A landscape with many valleys, sampled at points; each row gives a point and its height.
A ball rolls from a point to whichever of its 2 nearest points has the largest drop for the distance, and stops where none of them is lower. Distance is the straight distance between rows; heights are no part of it.
Q764 height 0.27:  186  192 -185  185  -26  -28  281  272  205 -195  310   38    5  391  -98  -83  194 -125 -151  159 -112   25   19 -268
Q200 height 4.63:  -29 -359 -195  -81  168 -337  321  276 -110  -21  202 -583 -176   24    6  -85 -407  104  -58 -223 -169 -162 -399  244
Q717 height 6.69:  100 -138   45 -121 -293   38  296 -205 -350   40  -12 -118   -6 -146  183 -122 -165  -24   28 -571  -76 -124 -332  157
Q421 height 4.84:  393   11 -111 -212   46  173    4 -336 -141  216  -18  264   20  166 -101  -34 -207  -50 -154   80 -223   75  318  -19
Q124 height 3.89:  176  237  187 -111  -69   82  409  -50  197  224   77  100 -206  197 -185   21  -75 -162   84  368  -78  -15  131 -362
Q20 height 3.36: -382 -269 -145  196 -272  -98 -134  303 -277  -92   91 -347  260  152  272  276  183   30   11 -295  102  -91  -69   63
Q768 height 4.50:  138   61  120  -71  281 -168 -265  163  128 -117  180   38 -248 -489  -80  -54   54   64   40  418  181  231  167  146
Q566 height 6.59:  -94  233  235  -38  348  107 -188  -53   82  107 -375  377   72 -142  -45   27  125   23  149  188  406  120  245 -181
Q227 height 4.02: -248  141  278   38  188  163 -166  -17  163  172 -313  192  -51  228 -210   83   95 -105  101  317   64  -62  161 -328
Q366 height 6.87: -158 -346  -34   -7 -208  -21 -174 -275 -102   83 -202 -165   88 -256  -12   88  -39 -103  176 -248  -65  -78 -428  232
Q66 height 3.20:  -33   50 -107  193    6  238 -176 -176   -6   25 -218  311  345  229  -66   56  145 -118  -46 -109  -79  -18   23 -220
Q396 height 3.37:  -20   28  -71 -144 -149  -82  528  145 -202  107  159 -195 -207  257  262   20 -487   89 -126 -209 -215 -163  -43   57
Q594 height 4.07: -218 -134 -183  153 -127  -57 -363  141  -64 -123  158 -322  296   66  113  176  143  157 -162 -149 -130  -10  -25  166
Q718 height 6.35:  -54  157   99  126  -80  -13   74  231  201 -294  165   67    1 -184  129  -93  338   31  173  -58  423   48   69    3
Q300 height 5.75:  171   31  -95 -107  365 -307 -493 -270  -36  -38  -96  175 -105 -343 -205   74  -53   11  204  348  -50  195  -43  255
Q808 height 5.60:  164 -429   74 -171  164   84   96 -135 -139  193 -116 -121 -104 -464    3 -230 -196  103 -183 -177   73   59  -77  153
Q517 height 6.44:   -2 -214  -89 -114  -32  -49 -277 -442  -75  139 -315   15   12 -158 -152  115 -149  -67  170  -47 -215  -42 -245  245
Q373 height 5.71:  295  160 -211  -72  156   57 -108 -478  -25  131 -235  477  149  239 -240   55  -10 -206  159  118 -182   59   28  -99
Q940 height 4.36:  146   26  132 -187  -28  211   76 -171  -97  137 -187  231   15 -200  107  -78 -114   57  -47  -87  120   73  206    6
Q21 height 5.89:  210  247 -125   47 -318 -101  477   26  -21 -273  218    4   72  209  199 -163    6 -154  148 -261  -77 -120 -204  -14
Q254 height 4.62: -128   88  153  -44   78   34 -207 -249   90  163 -260  228  -90   64 -199  103 -115  -36  108  316 -120   -4   97  -96
Q432 height 5.43:  -46 -455  -24    0  205 -222  223  183  -78  -14  158 -520 -185 -275   14 -216 -220  127 -135 -147   55  -47 -309  129
Q619 height 2.56:  418  148  107 -252  225  -50  -11  -96   39   66   85  286 -115 -347 -114  -21  -28  -13  144  390  183  213  283  -70
Q112 height 1.92: -326    5   10  263 -156   86    3  204   96 -126   51   -3  157  331   97   97  287  -44  -10  -73  156 -122   33 -171
Q239 height 5.18:   38   85    5 -162  257 -170 -311 -374   -2  142 -294  306  -91 -134 -178  107 -114    6  262  339   15  100   53  107
Q458 height 2.52: -461  102  377  122   21  150   28  268  313  116 -161   37  -93  298  -88  113  396 -107  191  163  329 -126   83 -303
Q813 height 4.90:  115 -144 -228  -51 -138 -104   10   18 -142  -82  138 -425  161  -43   49  -22  -81  160 -149 -295 -252  -35 -263  273
Q147 height 2.78: -184   -3  125  -35  -41  -80   60  243  100  -68  129 -168 -214  -22  105  -25  -73  173 -120  160   32   29  142   37
Q898 height 3.55: -130   74  254   -8  115   31 -123  208   93  -16   51   -7 -175 -250   20  -57   65  130  -41  252  239   92  243    6
Q143 height 6.98:  -85  199  -16  221  299   51 -411  -26  187  -62 -153  353  130   95 -186  125  301 -115  126  193  162  111   73 -187
Q347 height 8.71:    9   52  -26   22  118  -37 -354  129   10  -32  255 -149  -80   -7  -71    9  -73  143 -244  354 -242  107  309   35
Q802 height 5.99: -207  118  275   74  111   33 -265   64  213  -62 -195  197   32 -272   -4   84  293  -33  288   93  453   78   99  -22
Q964 height 6.23:  169 -214   57 -177 -125   59  340  -60 -192   23   26 -137 -148 -322  161 -234 -213  111 -115 -329   43   -6 -150  170
Q868 height 3.27:  318  211   73  -31  161  210  227   43  179  125  -44  290  -56  162 -277  -51   98 -222  -50  330   -3   41  147 -480
Q896 height 4.39:  180   66  106 -141  -28  238  209 -153   13  302   35  140 -150  226 -116    3 -215  -42 -150  259 -185  -14  289 -215
Q103 height 6.15:  293  228 -205   26  383  -84 -378 -172   -4  -65   -1  356  140   -8 -144   36   89   -4  -16  283  -44  228  212  -23
Q836 height 1.70: -346  189  296   53 -148   72  308  120  263  141 -101   -4 -142  326   43   86  123  -89  153   91  137 -159  -12 -277
Q217 height 8.44:   -6  118 -191  117  -11  -66 -208  106  106  -51  284 -215   58  315  -73   19  -23  103 -251  208 -375   10  149   -1
Q728 height 6.51:   84  222 -187   73 -230   35  396  -29  -72   20  201  -39   60  556   80  -48 -205 -112  -71 -219 -371 -201 -111 -120
Q698 height 5.74:  276  237 -153  104   66  -84 -239  -36  162 -179  205  115   95  -54 -127  -74  163   -8  -10  184  -44  206  146   44
Q86 height 5.23:   92  140   28  128  102 -189 -306  134  277 -260  254  -11 -131 -230 -124   14  231   13  125  302  123  196   79  167
Q683 height 2.62: -387 -180   54  160 -251   83  -60  145  -92  -43  -33 -102  166   99  250  153  141   31   12 -204  205 -119   24  -28
Q779 height 1.09:   21  153 -145  327    6   48  -58  205  228 -196  137   95  168  340  -86    6  383 -102 -101   46  -21   35   -3 -201
Q732 height 5.58:  208   66  -47  -54 -215  -11   92 -219   87   -2  144    0  -77   42  -91  -36  -92  -77   86  108 -200    6   10   62
Q391 height 2.18:  -18  -35 -100  -32 -213  160  -29 -214 -130  199  -38  -96   54  276  -22   55 -195   87 -169 -131 -377 -102   49   54
Q368 height 6.92: -344 -232  106  -57  -95  -27  355  245 -108   59   -8 -257 -170  -63  309  -11 -229  163 -110 -237  126 -165  -44   73
Q976 height 6.00:    1  -44  -43   15 -133 -152 -177 -125  149  -57   46 -139 -118 -176 -123    2  -48    4  164  143 -122   42 -144  214
Q906 height 4.19:  -18 -109  -56   36   11   15 -302 -150  -84  -91 -188  169  306 -393  127   25  161   15  142 -250  232   89  -58  156
Q323 height 0.79: -146 -236  104 -172  -55  -86   92  -83    5  251   21 -294 -365  -79 -123    2 -364   67  -52  167 -254  -67 -117  146
Q320 height 7.76: -356  -47   40  219   42  166 -487   64  -30  -18 -134  148  266   92   53  176  231   24  -71   11  151   20  177 -109
Q666 height 7.14: -118 -278   47    5 -275  139   81  -48 -321   27 -106 -143  213 -227  282    6  -37   41  -80 -500   95 -101 -177   64
Q532 height 5.26:  211  108 -253  -32 -243 -120   97  -73  -24 -101  260 -236   60  173  -20  -16  -85   47  -30  -67 -369  -20  -74  177
Q286 height 8.20: -175 -298  158  -17  -66  -46   59   -4   51  -10 -161 -104  -96 -495  116  -95   86  -38  173 -215  319  -27 -285  167
Q48 height 7.31: -270 -363  -37   86 -291 -215  -23  -15  -72  -82  -40 -297   63 -223   83  131  122 -177  310 -297   97 -157 -530  174
Q824 height 6.36:  160 -200 -107  -97  208 -208 -363 -152   33  -38   26 -141 -165 -427 -201  -67 -103   38   50  173 -193  164 -165  298
Q106 height 4.51:  -40 -224 -222   15  -27  -82 -348  -46  -96  -39   68 -446  289  -88  -55  112   33  167 -201 -181 -323   38 -176  295
Q727 height 4.59:  457 -238 -185 -227  -16  -80   77 -116 -239   12  163 -396   94 -192  -99 -180 -158   96 -201 -340 -258   35 -249  331
Q146 height 1.76:  -30  144  112  180   23  329  291  222  184   28 -179  218   86  285 -122  -60  321 -186 -151  -32  132  -70  -28 -467
Q741 height 3.30: -335   80  272  130  133  268 -111  153  161  105 -323  227  119  180 -100  109  320  -50   54   80  313  -29  176 -356
Q581 height 6.58:   45  247 -215  145  564  -72 -450 -179  -44   22 -261  483  177  176 -185  121  176  -16   27  235   93  179  104 -216
Q847 height 0.96: -196  243  134  136  -80  181  497  273  196   57  -87   78  -94  494  -16   23  183 -201   -1  -56   74 -211 -138 -427
Q656 height 4.95:  116 -251  121 -258   80  155   13 -309 -157  268 -301  124 -141 -363    3  -62 -187   28  -39 -109   48   17   63  143
Q148 height 5.30:  378  105 -192 -260  339  -35 -140 -425 -201  203 -197  476    6  180 -213   83 -146  -73    9  280 -110  128  255 -114
Q621 height 6.21:  135  284  -29   61 -289   76  518  -67   39  -47  110  147   -3  378   17 -117    6 -274  113 -175 -151 -167 -233 -240
Q122 height 5.39:    0  127  206  -62  238 -153 -295  -27  163  -73 -165  212 -146 -437  -49   -6  126   14  290  227  341  191   51  125
Q627 height 1.84: -199 -202   80  -92   24 -197  -63  215   35   11  189 -390 -423  -73  -94  -10 -248  199 -162  385 -180   -5   57  134
Q115 height 8.53:  -83 -113   -8  -19  223   22 -467  -21  -82   15  -39   10   16 -176  -23   32  -67  220 -242  163  -89  145  261  120
Q861 height 6.22: -184 -345  -22   14   29 -206  247  352 -126 -153  159 -419  -72 -208  243  -96  -91  118  -27 -287  205  -85 -221  167
Q204 height 5.55:  200  263 -289  107 -187 -216  232  127   37 -347  368 -227  205  308   97  -76   81  -37    3 -141 -229  -45  -91   70
Q128 height 7.42: -435  -36   61  -17 -141 -167  281  325    8  -31   34 -241 -224  206  287  166 -185   58   61  -60   57 -253  -50   60
Q917 height 3.68:   36   91 -126  117   34   97 -272 -175  -22 -115 -142  306  376  -58   38   36  211  -62   81 -191   87   85   -7   -3
Q61 height 6.34:  -33   84    4   39 -368 -124  391  113 -202 -223   66  -76   80   14  356  -69   -6 -123  219 -483   85 -245 -297   71
Q46 height 2.54:  194  192  -32  117  190  248   48   19  107  -13 -146  380  184  149 -155  -70  235 -113 -116   38   82   81   88 -343
Q159 height 3.46:  484  -97   -8 -352   54  -76   91 -155  -89   71  153   68 -222 -368  -96 -121 -182    3  -14  211  -10  157  177  102
Q692 height 6.81:  -45  179  213   36 -181  155  235   22   91  -76  -54  176   72  -68  152 -109  161  -46  135 -140  330  -34    8  -94
Q533 height 7.81: -328   62  -61   39  -95 -248  225  312  115  -77  159 -229 -202  455  120  112 -185   58   79  155 -154 -236   17   40
Q545 height 4.12:  552 -283 -157 -367   26  -61   98 -143 -182  122  240 -237 -155 -270 -148 -174 -260   42 -129  -14 -262  107  -19  235
Q337 height 6.76: -222   73  172   15 -331   17  394   88  -53   -7  -79  -38  -48   49  299   -9  -26  -99  158 -295  184 -157 -191  -16
Q111 height 3.47:  433  352  111 -122  378  -16   66    1  179    9   11  379  -37 -154 -271  -45  180 -160  200  427  297  199  225 -312
Q757 height 6.08:  148   12 -118 -132   -5   16 -189 -528 -100  139 -309  277  144   37  -96   98 -106  -89  150  -50 -174   -6  -36  145
Q306 height 3.91:   16 -114 -153 -170 -114 -194  464  160 -238   27  129 -359 -219   81  140  -35 -481   66  -26 -358 -212 -234 -342  229
Q155 height 7.74: -194  -80   65   99 -274 -124   32   33   62 -216    3 -113   45 -267  110   12  208 -113  303 -207  256  -42 -271  190
Q843 height 1.56: -205 -317   87 -101 -107  103  -69 -184  -93  249 -147 -197 -132    4  -19   76 -291   97 -141  -52 -218 -100  -98  129
Q658 height 5.81:   36  295  132  202  150  -31 -164  235  324 -271  158  154  -67  -65  -95  -47  390  -62  179  203  322  178  160 -101
Q350 height 7.35:  -94  125  -53  289  259   87 -571  136   91 -142   19  197  225   62  -58  101  331   41  -96  114   48  123  201  -28
Q589 height 7.60: -185 -479   16  -11  -44  109 -117   58 -288   86 -118 -291  116 -315  146   19  -90  176 -230 -343   58  -36 -142  103
Q64 height 8.18: -354 -134   61  140   47  119 -456  177  -79   26    1  -89  113   32   49  104   51  237 -288   74  -27   21  272    8
Q571 height 3.83:  313  147   14  -43   45  278  136  -79 -110   21  -32  284  156  -49   99 -202    8   73 -247 -125   69  110  320 -126
Q77 height 3.31:  105   84    2   40 -150  257  269   88 -146   -4  107   57   90  120  217 -154  -66  125 -286 -195   33   19  193  -90
Q952 height 2.79:  132  177  -64  -55 -126   39  529  191  -80  -44  261  -76 -101  266  241  -90 -238  100 -240  -57  -59  -29  204 -112
Q318 height 8.17: -199   89 -105  177 -120  -24   96  105  156    7  117 -102   -5  555  -24   96  -42  -33 -101  140 -335 -122   -1 -137

For each start below, name the point where the ball stops.
Q155 => Q847
Q813 => Q764
Q824 => Q847
Q128 => Q952
Q148 => Q847
Q666 => Q952
Q589 => Q952
Q286 => Q847

Call two points neighbours if one is among the 2 nearest of the other. Go from one point of each pair to the other, from neighbour to neighbour, staying as low as possible. Name the highest point that can't be avoided.
Q532 and Q952 => Q318
Q619 and Q532 => Q824
Q847 and Q619 => Q111
Q764 and Q847 => Q813
